Each row is a point on a tangle of strands that fork, close into loops and nearly touch. The rows are in no order.
Two points are linked if the straight distance between their rows is under 66.5. Some points are linked to none.
j807: [  0   0  37  14   6 -24  25 -40   3  20  39  56   2 -12   2  -9 -16  16
 -22  -9  12]
j179: [ 31  29 -15   4 -37  -2 -67  -8  18  12 -31 -26  15  29   7 -18  -3 -18
  24  -2  20]
j904: [ -8 -11 -20 -34  41  28  41  10 -17 -15  40 -29 -38 -30 -32  18  31  -5
 -38  12   1]
j639: [-14 -11  21  12 -16  20  32 -38  15 -27  11  -4 -38  -2  22 -21  18  -2
  -7  -7  -2]
j595: [ 18 -12  17  20 -45   0 -14  13  29 -11 -43 -19  -1  23  12  -1   3 -11
  22 -13  20]
j741: [-27 -15  56   3 -40 -17  52  -1  33  -4   5   3 -17  17  35 -30  11  10
  -4   1  -2]
j718: [ -7   6 -22  -6  43   0  20 -14  -2   0  24  28  -1 -27 -37  12   8  13
 -47  -8   5]
j136: [-34 -35  71   6 -34  -2  51 -11  44 -16 -18 -29  -8  21  25 -40   2  11
   7  -9  -4]
j190: [-28 -12  -9 -25  57 -15  17  15 -33  41  21  21  10 -20 -43  13 -21  17
 -14  26 -27]
j212: [ 13   4 -34  -8  -2   5 -30  45 -17   3 -17 -13  -1  12  16  26   1 -15
  28  11  -4]
j580: [-11 -13 -18 -12  -5  23  -7  13 -21 -12  -9 -24 -15   4  24  10  28   8
  18   2  -5]
j116: [ 18  -1  46  16 -34 -28  26 -25  32   6   1  35 -19   5   3  -1 -24  -6
  -6  -3  11]
j835: [ 25  37 -32 -10 -19   3 -70   3  -6  14 -24 -23  15  28  19  -5  -4 -14
  35  11   4]
j35: [-17 -24  32  14 -28  -4  36  22  37 -27 -39 -19  -4  12  20  -9  14   0
   6 -19  11]
j81: [ -3 -18   8  10 -35   0  10  19  25  -9 -34  -5  -4  18  17 -12  12  -4
  13  -3  12]
j209: [-28  -8 -27   1  73 -22  -8  20 -23  18   2  18  42 -12 -63   1 -48   4
  -1  22 -39]
j669: [ 20 -21  43  17 -61 -10 -12 -24  35   7 -45 -17  -9  30  -9 -23 -33 -26
  19   6   2]
j300: [-12   4  34  -7 -14 -23  31   1   2  32  23  41  -9   7  23 -23  10  18
  -6  15   2]
j428: [-17   1 -30 -17  66  -9 -14  32 -26  26  -5  -3  31 -28 -67  26 -41   2
  -7  17 -26]
j490: [ -3  -1  22  -1 -29 -22   1 -17   7  41   0  40  -6  21  17 -32   2   2
   9  21  -1]
j607: [  7   8   2  22  26 -28  -9 -10  16  23   8  65  29  -1 -17 -15 -45 -11
  -7   8  -5]
j996: [-31 -13  -9 -26  56  -1  30  -5 -37  24  37  12  -5 -29 -37   8  -7  23
 -28  20 -26]
j976: [ 19   5   6  26   0 -20 -21 -21  24  23  -6  55  16  10 -13 -18 -47 -19
   1  16   8]
j364: [  5  -4  46   3 -48 -30   5 -23  15  46   2  35   2  36  14 -35 -11 -11
  13  16   0]
j97: [ 10   8 -36 -14  20  10 -22  50 -17  16  -8  -4  -5  -4  -4  32 -15 -14
  14  23 -10]
j104: [ 21  -2  -3  24 -40  -9 -37   9  -3 -27 -15 -53  45  24  36  14  18  -8
  25 -30  13]
j471: [ -4  -7  42   8 -23   6  34 -52   9  -9  22  13 -31   5  25 -31  12   4
  -5  -1   2]
j942: [ 24   5  18   9 -65   0 -44 -34  22 -10 -50 -43   5  23  -7 -17  -9 -19
  26 -22  11]
j161: [  0   7 -16  -1  20 -10  -4  20  -1  33  -2  40   4  -2  -7  -3  -9   2
  -3  22  -5]
j728: [ 22  35 -30   5  22   2 -45  13  -4   1 -12  13  13  -5   2  15 -18  -3
   7   1   9]
j435: [ 28  11 -13  16 -35  -1 -49  23   2 -20 -18 -40  36  32  30  12   8 -26
  32 -15  16]
j368: [-16 -10  25   2 -21  20   5 -17  10 -21 -29 -42 -15  20  21 -29  38  12
  31 -27   5]
j893: [ 11  -5 -15  12  -8  13  14  19  13 -22  -6   0  -5 -10  -6  24  22   2
 -22 -19  15]
j66: [ 20 -16  44  10 -64  -2 -18 -41  31 -10 -52 -49  -2  24 -16 -19 -17 -10
  30 -20   8]
j49: [-33 -28  63   8 -12  15  39 -17  37 -33 -21 -48 -14  10  21 -45  19  12
  13 -24  10]
j243: [  1  -4  12  14 -19  21  12 -28  14 -42  -9  -9 -26  -7  18   5   9  -6
  -2 -24   2]
j796: [-14   2 -15  -9  48 -14  -4  29 -22  42   8  35   6  -5 -31  -2 -25   1
   7  34 -24]
j527: [-13   4   4  13  39 -32  11 -12  -5  23  20  65  34  -5 -21  -7 -28   4
  -6   6 -16]
j272: [ -1  26 -13  -1  13   1 -33 -29  -9  28  -3  46  10   6   1 -20 -31  -4
  14  15 -25]
j397: [  2   2 -41 -20  32   4  -2  43 -13  14   0  13  -2 -17 -27  38 -24 -22
  -6  22 -13]
j117: [ 31   9  -1  21 -32  -1 -41  10  19  -5 -31 -13  13  20  12  -1  -1 -13
  22  -7  25]
j175: [-24  -1  12 -21  30  -9  56 -14 -10  16  65  36  -4 -16  -9  -8  11  12
 -46   9  -5]
j186: [-10  -6   1  -3 -13  21   0  -1 -10 -23 -17 -38 -18  12  29 -13  42  11
  24 -13  -1]
j385: [ 10   9   4   8   7 -13  17  -6  15   2   8  52  -6 -14 -10  12 -18  -9
 -22 -12   1]
j546: [ 10  -3 -22  -8  18  30  12  14 -24 -49  29 -50  -8 -13  10  30  37  -8
  -1 -18  -4]
j739: [-12 -23  23  14 -21   7  56   1  35 -36   3 -13 -19 -13   2  -3  16   4
 -34 -19  14]
j328: [ 23  33 -30  -4  -8   5 -49   8 -26 -12   1 -31  21   3  32  25  16   7
  25  -9  11]
j86: [  7  20 -36  -2  28   8 -21  11 -13   0   4  13  10 -16 -15  24  -1  11
 -14  -7   5]
j390: [ -1   7  -1  -4 -35   5 -29 -17   1  17 -27   0 -18  22  17 -26  17   1
  24  -4  -3]
j307: [ -5  16 -31   1  51  -2 -22   0 -13   6  -4  25  26 -24 -28   9 -23  18
 -14  -1  -8]
j998: [ 17 -13  23  23 -55  -7 -14 -24  25  11 -29  16  -6  20   5 -19 -27 -15
   0  10   6]
j467: [-18 -15 -17 -12 -15   1  17  31  -2  12  -9  15 -19  11  11  -1   9   2
  -1  20 -12]
j373: [  6 -21  63   7 -66 -28  27 -31  21  23  -2   9  -5  28  18 -28 -19  -8
   8  11  -4]
j346: [ 12  10 -13   4   8  27 -11 -12 -17 -46  13 -29 -18 -12  20  20  33  -4
  12 -27   8]
j214: [ 12  23 -44 -21  45   4 -29  18 -41  -7  18 -29  25 -30 -24  54 -15   9
 -13   1  -4]
j978: [-20  -2  36 -11 -22 -16  56   1  21   3  31  20 -18   6  25 -23  21  12
 -20   7   0]
j875: [-17 -11 -25 -17   5  -3  19  38  -9  26   1  30  -8  -3  -6   5   6   2
 -14  27  -9]
j890: [ 20  15  21   9 -41  15 -30 -36  16 -19 -26 -34  -9   5   6  -9  11  -1
  24 -31   6]
j648: [-11 -14 -14 -18  26  24  40   9  -8 -30  32 -32 -36 -19 -11   4  43   9
 -26   4   9]
j626: [ 10  34 -28   6  52  -5 -49  11   0  19 -13  28  22   5 -13 -20 -54 -19
  26  29 -13]
j837: [ 21  30 -17   6   3  20 -24 -26  -5 -29   1  -5  -9 -20  14  17   7   5
   3 -25  14]
j493: [ 29  44 -36  -7  15   3 -52  10 -18  -9  -2 -15  28  -6  15  33  -5  -3
  14  -2   7]
j565: [ -5  -2 -32 -17  33  11  11   9 -20   3  17   7  -4 -25 -32  17  13  14
 -34   2   2]
j301: [ -2  -5 -29 -35  29  17   6  37 -37   1  20 -45  -5 -24 -38  61   3  -5
 -21  10  -6]
j859: [-15  -2  -5   5  35 -13  23 -17  -9  20  26  51  21 -21 -26  -7  -9  14
 -35   3 -13]
j111: [ 15  11 -26  -2  -3   5 -32  20 -36 -21  15 -51  20   1  33  33  33   8
  16 -13   6]
j416: [-19  -6   8 -13   5   4  49   1  -4   1  33  10 -36  -8  15 -18  27  19
 -21  14  -9]
j202: [ 16  14 -32  -6 -13   6 -51  27 -10  10 -26 -20   1  27  20   7   0 -18
  41  11   0]
j973: [ 20   4  46  13 -16 -30  13 -41  18  20  17  51  -4  -3  -2  -8 -34   8
  -8  -2  15]
j322: [ 14  39 -20   7  18  -3 -53 -16  10  24 -19  25  14  16  -5 -30 -35 -14
  18  12  -3]
j628: [ 21  17   2  10 -27  13 -21 -30  10 -28 -17 -13  -9  -4  13  11   1  -5
  12 -29   7]
j460: [ 29   9  16  24 -33 -11 -27 -25  29  20 -18  31   1  18  -5 -22 -41 -20
   4  11   9]
j906: [ -5 -11  54  11 -48  -1  15 -38  31 -10 -26 -15 -19  11   7 -23   3   5
  16 -15   2]
j3: [  8   8  -4  -1 -25  -7 -31 -13   6  35 -28  20 -11  23  11 -29   0  -5
  17  13   1]
j309: [  2 -19   0  16 -18  10 -22   9 -16 -38 -12 -65  36  21  39   8  38   0
  31 -39   1]
j41: [-14   1  31  -4  12 -15  50 -33   5   5  61  42 -12 -14   6 -14   6  12
 -35   0   8]
j486: [-16 -21 -23 -21   5  23   7  33 -34  -7   1 -38 -18  -9   9  21  27  12
   2  13  -9]
j802: [-13  -1  23   0  34 -38  23  -8 -11  33  46  73  44  -2 -10 -10 -27   2
   1   7 -10]
j13: [-21   3 -23  17  69 -31 -13  12 -13  11   1  33  50  -7 -48 -19 -42   9
   7  14 -33]
j651: [-19 -26  41  11 -11  27  22 -19  23 -35 -26 -50  -7   8  26 -35  29   8
  25 -31  10]
j114: [  7 -15  -9  17 -24  10   1  19   5 -33 -12 -33  15   2  12  20  33   0
  -6 -29  26]
j726: [  8  -5 -34 -14  11  15 -22  31 -46  -7  15 -43   6 -14   8  39  19   8
   0   7   5]
j446: [ 18   9 -43 -20  20   6 -34  31 -44  -1  22 -39  21 -23   0  54   0   4
  -8   5  -4]
j115: [ 13   1  13  14 -22 -12  15  -7  25  -4  -5  40 -13  -2   1   9 -21 -19
  -8  -8  -1]
j738: [-10   8 -32 -27  64   2 -24  21 -40  13   7 -29  25 -34 -57  44 -29  10
 -13  11 -11]
j267: [-12 -26   7   8   0  22  42   9  22 -51  10 -33 -14 -11   5  -2  39  -3
 -18 -24  22]
j579: [-23  -7  -3 -34  37   1  47  -6 -19  18  47  19 -16 -20 -24   3  13   8
 -42  18 -16]
j894: [  1  -9  10   9 -13   1  41   0  25 -18   3  11 -16 -14  -8  12  12   3
 -37 -19  18]
j449: [-22  -8  -4 -22  10  17  54   7   0 -20  33 -12 -40 -14   1 -15  40   8
 -27  14  -7]
j524: [-17 -21   2   3 -34  -4  25  16  10   7 -15  20 -13  12  18 -15  15   0
  -7  12  -5]
j533: [ -8 -30   0  10  -2  30  20  17   5 -51   4 -53   9  -3  23   5  47   1
  -2 -27  16]
j9: [ -9   0 -22 -37  52  10  -4  23 -39  22  16 -32   1 -37 -61  45 -13   8
 -30  11  -8]
j459: [  2  17 -28   5  59 -11 -37  31  -8  33  -4  28  12   8 -23  -9 -44  -6
  22  34 -13]
j256: [ -3   7   2   2  -8  13   0 -28  -9   0   2  26 -23  -4  17  -6   0   7
   3  -1 -13]

A fork is a point with three links, a tip a point with one. Leave the first point through the second and follow the links. Name the first fork or tip that comes.
j807; j41 -> j796
j628; j890 -> j527
j190; j996 -> j385
j368; j651 -> j978
j97; j212 -> j117
j651; j368 -> j726
j117; j179 -> j397
j998; j669 -> j628
j726; j111 -> j86

Name the points in between on the shortest way along the links from the first point to the second, in order.
j565; j214 -> j86 j728 j493 j328 j111 j726 j446
j639; j460 -> j243 j628 j890 j942 j66 j669 j998
j904; j186 -> j648 j449 j416 j978 j741 j136 j49 j651 j368
j212; j104 -> j202 j835 j179 j117 j435
j161; j309 -> j875 j467 j524 j81 j595 j117 j435 j104
